Each row is a point on a landscape with many valleys, with its height.
From any point a ball takes the steepest step (drop divided by distance) to one of its 4 nearest points. It stops when none of these is lower. Distance is the straight distance between rows; heights are no part of it.
Q_471: 82 91 98 108 85 104 95 107 110 100 106 90 99 96 101  height 687
Q_45: 94 91 89 94 119 82 86 90 105 92 120 128 111 81 119  height 430
Q_406: 108 102 120 112 100 115 114 94 93 104 105 87 107 125 79  height 320
Q_21: 100 92 96 84 123 78 82 96 99 94 125 137 109 79 116  height 453
Q_838: 116 117 135 77 111 135 121 103 82 130 112 96 94 122 103  height 286
Q_868: 105 107 61 119 104 71 90 83 111 81 64 105 98 80 104  height 508
Q_842: 105 79 79 90 99 85 87 94 102 72 90 140 119 57 120  height 559
Q_145: 106 104 62 120 104 62 91 83 108 68 64 110 103 80 97  height 513
Q_639: 105 94 72 101 110 82 93 82 108 80 77 128 110 67 116  height 526
Q_296: 99 92 78 106 113 88 92 83 111 84 93 125 109 72 120  height 496
Q_926: 94 99 74 123 79 94 99 100 110 88 62 76 90 89 91  height 441
Q_157: 94 105 104 67 109 89 82 119 98 116 124 108 84 95 115  height 306
Q_506: 115 120 124 105 96 113 126 90 91 124 107 85 84 153 88  height 245
Q_776: 109 115 117 123 93 113 125 88 96 116 105 86 90 154 84  height 279
Q_777: 94 101 98 87 112 82 83 107 106 106 125 110 92 96 111  height 289
Q_456: 107 102 65 109 107 75 92 83 109 78 70 114 104 73 109  height 521
Q_952: 87 90 99 118 82 113 103 103 108 99 91 83 104 96 93  height 863
Q_595: 92 96 118 85 96 100 96 121 92 107 113 93 95 106 89  height 445
Q_198: 103 71 86 78 96 84 77 101 102 70 117 148 123 61 128  height 634
Q_712: 104 89 74 100 106 81 92 87 104 75 80 132 114 62 117  height 537
Q_918: 105 107 59 126 103 61 89 82 112 71 62 98 99 87 93  height 505
Q_781: 98 98 124 73 98 104 99 126 85 116 109 93 97 101 92  height 392
Q_546: 112 111 122 109 105 114 118 94 91 106 104 88 104 135 79  height 229
Q_899: 108 106 134 72 107 123 114 118 78 120 105 97 101 108 94  height 241
Q_888: 96 106 65 119 84 83 93 95 115 85 67 85 87 86 99  height 485
Q_32: 90 97 82 120 75 106 102 100 111 93 71 77 95 91 93  height 275
Q_931: 101 111 116 130 84 115 132 84 97 124 102 79 79 160 83  height 278
Q_123: 101 82 84 92 113 87 87 91 104 80 104 138 120 66 118  height 525
Q_162: 93 97 109 79 99 91 88 122 96 113 121 99 88 100 104  height 389
Q_219: 99 101 127 81 99 107 101 121 86 110 110 91 99 105 85  height 375
Q_214: 93 98 77 107 105 91 89 89 115 95 101 106 99 85 122  height 484
Q_834: 89 94 103 95 97 91 89 109 107 104 119 97 95 99 103  height 429
Q_528: 104 109 58 123 98 67 88 87 116 78 61 91 90 90 96  height 501
Q_491: 98 94 123 100 98 108 106 110 92 100 109 89 107 113 84  height 455
Q_616: 88 90 111 97 89 99 94 114 101 103 112 89 98 105 93  height 579
Q_20: 113 111 109 133 92 125 122 81 101 106 97 82 104 138 82  height 343
Q_70: 99 99 97 81 125 78 81 102 100 102 129 124 100 90 116  height 345
Q_893: 92 101 71 118 86 94 94 97 114 93 74 86 88 87 105  height 511
Q_43: 100 83 93 88 119 82 85 96 99 83 121 141 117 73 117  height 479
Q_768: 91 94 93 121 78 115 109 102 105 93 80 79 104 96 87  height 643
Q_60: 97 107 64 115 96 84 91 89 118 89 70 93 91 87 108  height 500
Q_576: 111 109 130 84 106 117 114 108 81 111 106 92 102 119 85  height 242
Q_586: 96 105 99 70 120 82 83 113 98 109 125 115 90 92 116  height 202
Q_267: 87 96 109 91 93 95 89 115 99 105 117 93 96 100 98  height 480
Q_194: 102 76 94 81 113 82 81 97 97 79 120 146 121 69 118  height 540
Q_127: 97 98 102 126 87 121 112 94 102 93 83 82 113 107 81  height 680
Q_343: 85 98 88 105 94 97 88 98 115 100 112 99 99 93 111  height 462
Q_30: 89 99 73 114 95 93 92 93 119 97 89 96 96 85 114  height 535
Q_109: 93 96 80 102 111 89 85 89 113 96 111 113 104 83 121  height 463
Q_810: 105 104 139 62 106 137 112 123 81 128 118 101 99 99 107  height 285
Q_599: 95 97 90 124 76 112 112 97 103 89 66 78 104 94 84  height 549
Q_318: 114 112 126 98 106 115 121 99 88 111 106 89 100 133 82  height 177
Q_542: 106 104 113 125 95 121 118 87 99 101 97 86 109 127 79  height 422
Q_580: 120 122 127 90 104 122 123 96 85 129 105 92 86 138 97  height 247
Q_559: 96 100 128 62 100 119 100 128 81 122 116 100 91 93 107  height 323
Q_203: 108 108 138 68 111 139 119 115 75 130 115 101 100 108 105  height 283
Q_798: 110 113 110 129 94 117 121 81 100 111 100 80 91 149 84  height 302
Q_920: 102 98 118 118 93 118 113 97 96 100 99 85 113 119 79  height 486
Q_82: 94 98 123 67 99 109 96 128 89 116 116 97 91 101 100  height 357
Q_708: 106 105 106 128 91 125 121 86 103 96 88 82 111 119 83  height 474
Q_543: 100 104 67 112 106 85 92 83 114 86 78 107 99 77 115  height 522
Q_221: 93 88 111 113 90 112 104 106 99 98 102 86 110 104 85  height 747
Q_649: 88 99 93 96 109 87 84 104 110 102 122 105 96 97 113  height 339
Q_407: 104 98 126 87 101 112 109 116 86 106 108 89 103 111 83  height 315
Q_410: 95 102 116 62 100 105 93 126 89 119 118 99 84 95 112  height 359
Q_894: 118 118 124 102 106 116 121 95 88 119 104 86 92 144 87  height 218

Where does a ball stop that starts at each point below?
Q_471 | Q_586
Q_893 | Q_32
Q_343 | Q_586
Q_406 | Q_318

Two balls start at each pair of points below. Name the first point that both come to, or write none.
Q_145 and Q_952 | Q_32
Q_868 and Q_543 | Q_888
Q_491 and Q_595 | Q_407
Q_60 and Q_456 | Q_888
